Points on a hilly landscape, in no order, each with its height.
A climber steps from a point to the highest of its 2 nearest points, and stops where none of them is higher. Distance is the straight distance between rows; heights are no part of it.
sugil (h 42.9): [138 142 130 133 136 132 127 129 125 166 139 140 105 108 130 114  78 130
 130 111 120 122 122  90 113 122 122  87 132]
Sakos (h 56.4): [132 131 151 120 127 103 134 162 114 168 135 110  90  81 134 116 115  93
  91 122 111 161 158  94 129  88 148 124 137]
Fela (h 34.0): [ 85 127 170 140  99  86 139 203 129 127 106 127 181 127 159 179 198 140
  97 120 108  65 141  95 184 164 114 170 168]
togod (h 70.5): [180 141 136 140 120 156 118  72 152 119 145 122  61 117 131 111 116 167
 170 123 143 124 108 177 142 138 106  84  95]
koge (h 32.7): [131 149  93  92 133 108 122 124 126 151 108 153 150 161  89  98  75 107
 136 159  96 129 152  71 104 127 138  94 144]
tila (h 44.0): [107 141 176 128 116 167 111  93 165 116  96 118  81 118 153 158 132 176
 127 164 149 159  98 178 159 119 135 137  99]
kevuz (h 23.6): [152 110  57 157 176 132  92 144 135 150 113 157 131 172 148 112  71  96
 109 129  86 116 102 130  56 136 157  94 149]
vamaz (h 35.1): [ 80 138 190 111  94 103 150 182 123 140 126 117 150 117 156 157 209 154
 112 129 122  87 147 142 199 142  94 170 129]
rirep (h 14.7): [127 132  87 122 143 139 124  74 148  96 119 149 146 217  84 113 121 139
 145 166  72 147 110 191  93 140 127 142 153]
reg (h 62.1): [109 145 210  90 105  89 144 143 127 157 132 117 152 102 123 142 165 176
 158 152 124 120 143 108 179 119 127 125 104]
fot (h 69.2): [148 133 159 193 130 216  98 160 195 117 142 108  69 120 115 132 100 124
  90 112 126 166 114 212 106 144 107 153 133]
bofip (h 62.5): [151 128  98 128 124 133 172 116  83 115 152 134 141 108 137  86 129 128
 168  97 156  87 121  69 124 115  99  89 132]
Susu (h 10.9): [110 155 162 137 156 173 119 185 159 168 109 116 105 124 105 122 118 126
  77 118  97 168 136 134  83 113 116 139 154]
Ziri (h 23.1): [163 120  60 136 151 150 144  68  78 123 143 153 128 151 123 105 103 112
 160 113 131 106 109 124 126 129 134 131 132]
viv (h 44.5): [109 130 164 104  67  56 132 217 111 151 116 119 190  87 139 152 169 110
 108 136  87  65 169  61 186 141 124 139 160]
niz (h 26.9): [122 118 103 127 106  96 151  74  90  90 129 141 147 105 140 107 131 120
 160 136 159 121 145  88 159 102 140 111  85]
Tutub (h 45.5): [118 119 148  89  71  52 163 185 108 110 119 103 182  91 139 122 169 103
 109 137 121  96 186  49 169 122 121 126 142]
fub (h 39.3): [ 93 140 173 145 133 119 111 191 115 178  99 136 136  88 186 189 172 134
  75  96 117 100 115 114 147 176 147 177 120]
pipu (h 51.3): [114 132 144  99 108  80 132 135 108 131 129 112 119 103 126  88 116  80
 104 138 116 172 184  63 134  90 153 104 121]
Pitut (h 54.0): [126 131 142 154 124 148 143 117 108 101 135 116  76  95 152 120 154 149
 135  89 172 101 102 139 154 134  90 102 109]
zuze (h 20.9): [163  92  68 178 146 154  79 166 176 152 132 135 119 172 147 119  52  96
 111 123  75 121  97 188  45 155 143  94 156]
Gaseg (h 60.8): [143 102 145 200 147 212  71 183 174 115 152 111  68 104 133 154  85 116
  95  90 175 151 107 212  89 145 136 153 143]
Vafid (h 21.1): [187 137  61  88 108 134 150  72  85  93 177 151 164 134  95  87 118 142
 190  97 135 129 159 123 123  97 123 116 106]
sutum (h 17.6): [153 116 113 174 132 136  92 172 192 145 120 126 109 165 118 116  69  88
  94 129  54 155 120 166  54 139 137 100 167]
Nemav (h 26.3): [158 139  30  63 131 111 131 137  89 129 124 180 197 209  60 127  95  95
 127 160  98 115 142 103 105 153 138 145 170]
Miko (h 48.3): [142 116 170 160 155 174  91 199 149 186 143 114  65  73 148 172  87 111
 102  84 168 149 107 166 108 141 139 141 129]
Duf (h 40.7): [112 141 155 101 129 110 137 146 129 159 111 134 149 119 107 118 118 155
 143 139 120 122 128  65 123 121 127 110 125]
viti (h 9.9): [109 150 152 107 152 136 122 176 140 154  87 117 128 134  89 116 122 117
  75 151 110 160 132  90  93 103 131 135 173]
Dod (h 51.6): [125 133 179 118  95 132 125  97 138 129 113 122  71  96 165 150 165 176
 140 143 158 118 114 160 189 133 123 117  73]
Rane (h 37.6): [120 123 135 126 142 102 128 100 142 146 117 143 124 148 120 115  91  96
 122 154 103 165 142  99 118 115 162 115 132]
vazoz (h 9.4): [151 145 156 138 125 146 133 111 176 134 147 112  91 143  92 100 114 129
 135 145  96 168 138 171 111 112 111 111 127]
nalim (h 27.4): [179 104  64 155 141 153 128  66  99 128 160 155  87 140 136 107  94 115
 172 115 116 112 108 199 117 150 134 111 124]
novot (h 36.4): [ 77 130 188 145 163 141  91 159 156 145  83 120 152 125 145 176 159 150
  86 134 143 144 112 127 115 123 152 157 118]
Fama (h 20.8): [170  92  12 163 175 143  99 124 102 140 149 158 133 186 145 112  80  72
 106 131  77 117 100 181  64 150 164 115 150]
kaz (h 60.0): [125 126 134 179 129 193 109 104 174 104 122 112  59 126 132 131 113 144
 106 126 141 155  98 204 113 131 111 134 124]
Vil (h 41.2): [118 130 162 155 136 115 109 201 102 186 127 128 101  58 197 214 171 106
  87  80 151 104 128 165 153 178 161 185 100]
Kuz (h 51.5): [158 114 159 129 121 114 124  94 130 148 167 121  81  81 154 107 110 132
 146 110 157 136 138 127 150 115 134  83  71]
sugul (h 33.8): [ 88 121 149 166 165 171  74 121 162 104  82 127 126 135 158 164 141 174
  92 120 161 142  97 161 109 122 135 146 116]
nopap (h 44.1): [118 118 159 155 156 155 103 211 125 185 120 125  84  65 181 204 133 116
  87  74 177 134 111 153 125 148 156 166 100]
kar (h 21.5): [ 91 123 126  88 106  91 158  86 117  88 116 118 192 135  95 132 152 153
 174 171 153 111 134  90 165 125 134 142 121]
Pof (h 38.9): [151  93  77 212 172 183  62 119 159 101 139 133  92 160 158 146  81 112
 130  98 139 102  82 218  80 162 146 115 141]
Feved (h 17.9): [151 125  66 100 128 120 133  57 103 109 139 167 154 203  87 122 109 103
 148 164  86 145 127 183 104 146 148 152 145]
zot (h 65.4): [ 93 152 198  79 115  93 144 187 122 191 118 110 146  96 130 162 174 139
 126 141 113 125 153 109 162 128 144 157 119]
fug (h 24.0): [137 130  57  54 136 113 133  77  90 112 131 157 200 197  54 125 116 112
 164 168 130 126 146 113 131 137 140 166 156]
medam (h 75.1): [141 152 178 118 134 146 146 170 138 175 145  96  83  79 151 168 148 114
 109 119 130 174 134 177 138 101 129 174 115]
subug (h 57.8): [126 132 184 114 104 109 138  99 138 136 142 116 117  98 143 126 156 168
 160 134 148 122 130 116 160 122 119 106  80]
momu (h 53.6): [157 121 164 174 146 199  96 189 167 160 162  95  50  73 140 157 100 111
 100  78 194 161 113 224 115 149 131 170 117]
dogeg (h 22.9): [142 107 101  87  90  85 173 104 107  86 138 140 225 104 107 148 147 167
 190 148 172  88 147  77 182 115 110 132 125]
pes (h 61.7): [153 141 163 109 114 116 152 162 110 155 168  92  73  62 141 106 143 114
 113  97 127 152 156 121 138  81 127 120 112]
tamu (h 16.9): [121 139 102 129 154 143 140  89 140 110 116 132 135 184  97 107 123 123
 131 142 111 150 111 136  91 129 125 125 146]
Zasa (h 27.3): [ 60 134 184 120 135  92 125 116 132 110  85  96 154 142 116 152 172 135
 102 182 137 152 138 125 148 114 147 161 143]
Fegir (h 51.4): [118 123 122 178 152 168 122 102 128 103 126 128  67 123 144 118 120 139
 120 115 159 124  99 149 117 124 116 116 126]
tosu (h 73.6): [126 143 121  94 119 120 158 114 134  96 146 112 146 149  75  78 139 152
 170 134 119 129 135 108 114 111  86 114 151]
pim (h 13.6): [140 137 152 150 133 162 108 154 188 142 128 111 100 151  85 110  98  91
  91 136  75 188 138 168  80 119 131 128 155]
dorat (h 68.1): [133 124 118  72 108  97 165 150 118 102 142 124 192 128  85 104 130 151
 168 142 139 115 153  58 130 109  84  98 153]
Zuto (h 33.5): [ 84 121 174 118  85 110 155 138 130  94  97 117 125 119 177 155 202 168
 124 137 141  88 122 135 203 141 106 145 123]
nules (h 38.7): [117 126 175 148 121 114 112 149 107 159 133 120  81  57 187 165 160 126
 100  91 158 107 125 137 169 158 142 145  87]
Satup (h 36.5): [100 130 152 135 139 151 116  74 167 111  99 118 114 160 111 137 122 168
 149 168 116 150 107 180 135 127 149 133 119]
Zup (h 23.9): [133 130  71  82  96 103 158  69  87  78 151 134 170 137 109  96 127 117
 174 129 151 137 164  98 150  98 131 125 103]
laki (h 21.0): [153 118  59 105 135 118 162  75  70 112 129 161 187 145 115 128 112 121
 158 122 151  97 112  75 148 121 139 148 139]
Vis (h 43.6): [119 134 162  99  92  89 149 214 104 179 103 115 153  77 145 151 155 129
 104 111 113  96 149  59 161 136 112 113 148]
kogik (h 25.0): [ 83 131 148 122 138  89 116 125 128 108  90 120 161 149 109 131 149  99
  99 176 125 165 138  70 117 118 155 151 143]
Foza (h 18.0): [151 114  32 159 188 159  96  94  99 117 139 153 125 182 142 124 111 105
 113 107 110 102  85 179  83 135 149 144 154]
mifa (h 23.8): [129 109 128 111  62  78 171 113 107  84 128 127 177 104 156 142 180 162
 170 123 161  79 141  83 181 129  99 117 115]
Samov (h 47.3): [115 133 144  83  80  69 153 147 105 101 138 109 161  97 121  91 155  95
 113 137 137 141 186  60 141 101 121 116 124]
dasib (h 19.7): [124 127  93 120 150 119 147  92 115 112 112 132 170 164 114 121 135 132
 135 135 134 118 102  70 123 123 126 134 137]
misam (h 24.8): [ 97 116 118 146  92  87 155 104 100  99 123 125 154 101 159 129 156 126
 141 122 152  88 128  74 171 137 120 133 109]
pura (h 1.0): [175 144  47  81 107 121 146 115  96 125 157 158 156 167  86  69  91  79
 157 132  79 126 160 125  91 131 117  94 138]
zoru (h 29.1): [148 144  33  57 120 102 112 127  90 128 108 165 175 187  80 107  83  80
 139 162 111 136 161  63 111 129 150 104 150]
pelat (h 44.4): [128 107  88 195 181 187  90 121 134 124 136 142  91 146 144 127  94 123
 120  97 142 108  91 159  76 145 127 105 141]
pum (h 31.4): [118 116 133 169 157 139  95 111 170 134 119 129 110 158 139 126  78  98
 100 145 121 164 118 138  95 115 164 128 138]
Lif (h 32.9): [178  85  68 186 135 159 100 103 141 132 158 142  87 152 141 132  75 108
 157 117  91 107  82 214  84 181 141 112 133]
gevep (h 32.0): [ 89 124 114 163 164 135 119 135 123  95  94 128 161 153 151 152 164 157
 102 111 161  90  88  80 123 138 107 142 139]
zeki (h 9.0): [107 139 107 140 169 140 117 166 132 130  93 121 152 151 116 115 126 134
  83 135 122 135 115  69  99 112 126 112 160]
Dupel (h 21.4): [166 118  50  65 112 135 152  57  81  97 159 160 172 183  66 106 110 118
 150 130 113 129 142 159 144 121 141 175 142]
vem (h 3.3): [177 133  82 130 125 133 143 108 126 126 166 144 112 148 103  70  83 116
 163 113  69 121 141 142  89 135 108  84 129]
Suk (h 36.7): [118 136 180 128  97 108 143 173 106 144 132 120 110  84 184 160 200 123
 108 103 136 106 146 130 186 137 109 162 104]
Zira (h 59.0): [146 123 144 136  98 116 149 128 103 115 163 123 110  78 160  98 157 146
 157  81 167 102 137  85 147 118  92  87 107]
Tedug (h 69.4): [ 93 156 196 107 139 119 142 169 128 170 124  95 129 105 131 164 176 141
 101 139 127 167 135 155 153 119 133 180 119]
tano (h 38.6): [ 96 130 167 139 149 112 123 124 146 157 102 129 139 130 133 154 140 149
 114 142 134 131 107  95 127 129 141 136 113]
Fomat (h 68.3): [166 148 169 122 138 155 136 189 142 178 179  98  65  59 137 130 121 111
 101  91 132 168 144 157 125  99 117 141 120]
ligi (h 46.4): [148 119 164 162 135 134 113 125 156 170 150 131  76  91 151 132  87 116
 130 111 143 144 125 131 131 128 139 108 108]
mul (h 30.4): [ 63 126 155 123 111 121 138  96 137  87  75 109 130 140 141 154 177 164
 128 173 147 129 116 139 174 131 130 147 123]
Budub (h 31.5): [ 96 125 172 152 162 192  89 164 150 120  92 127 106 106 156 153 151 169
  74  88 178 135 107 166 113 143 103 162 106]
petak (h 18.7): [104 135 136  84 119 100 128  54 125  93 128 136 166 161  89 118 134 147
 186 184 134 148 152 121 143 124 147 126 121]
gogin (h 26.6): [123 100  91 185 188 137  68 146 155 131 125 140 128 171 157 131  73  79
  88 129 106 148 114 137  62 118 174 106 151]
Mip (h 65.5): [155 116 102  94  88  92 181 143  97  96 144 135 176 105 119  95 145 135
 167  95 158  97 155  58 141 103  93  79 131]
vamun (h 74.6): [118 137 135 109 120 141 163  98 123  97 129 117 154 135 100 119 155 179
 171 133 151 118 117 119 154 122  74 121 139]
Losu (h 5.8): [169 147 104 136 116 149 140  84 158 113 160 144 109 159 102  88 118 117
 161 141  67 139 133 190  99 143 104 110 121]
Tasa (h 33.2): [ 68 128 151 147 125 111 134 179 130 113  96 122 177 131 162 155 185 156
  92 127 141  79 109  74 146 152  96 148 145]
dugu (h 14.6): [134 141 139  94 121 108 131  81 141 124 140 147 140 160  77  93 104 135
 176 160 102 159 166 142 120 122 139 106 115]
fadag (h 86.9): [157 148 133 110 114 149 143  67 143 105 143 122 113 138 105  95 133 182
 179 141 124 126 116 158 142 118  99  99 105]
vizos (h 31.2): [124 122 132 134 121 115 142  60 122 116 126 123 112 129 133 119 112 118
 145 144 136 151 133 117 140 104 150 119  95]

Where does a climber stop that starts at each point below?
rirep: Rane
sugul: medam
Zasa: fot
viv: medam
Zira: fadag
Vis: medam
gevep: fot
laki: fot
Budub: medam
fub: fot
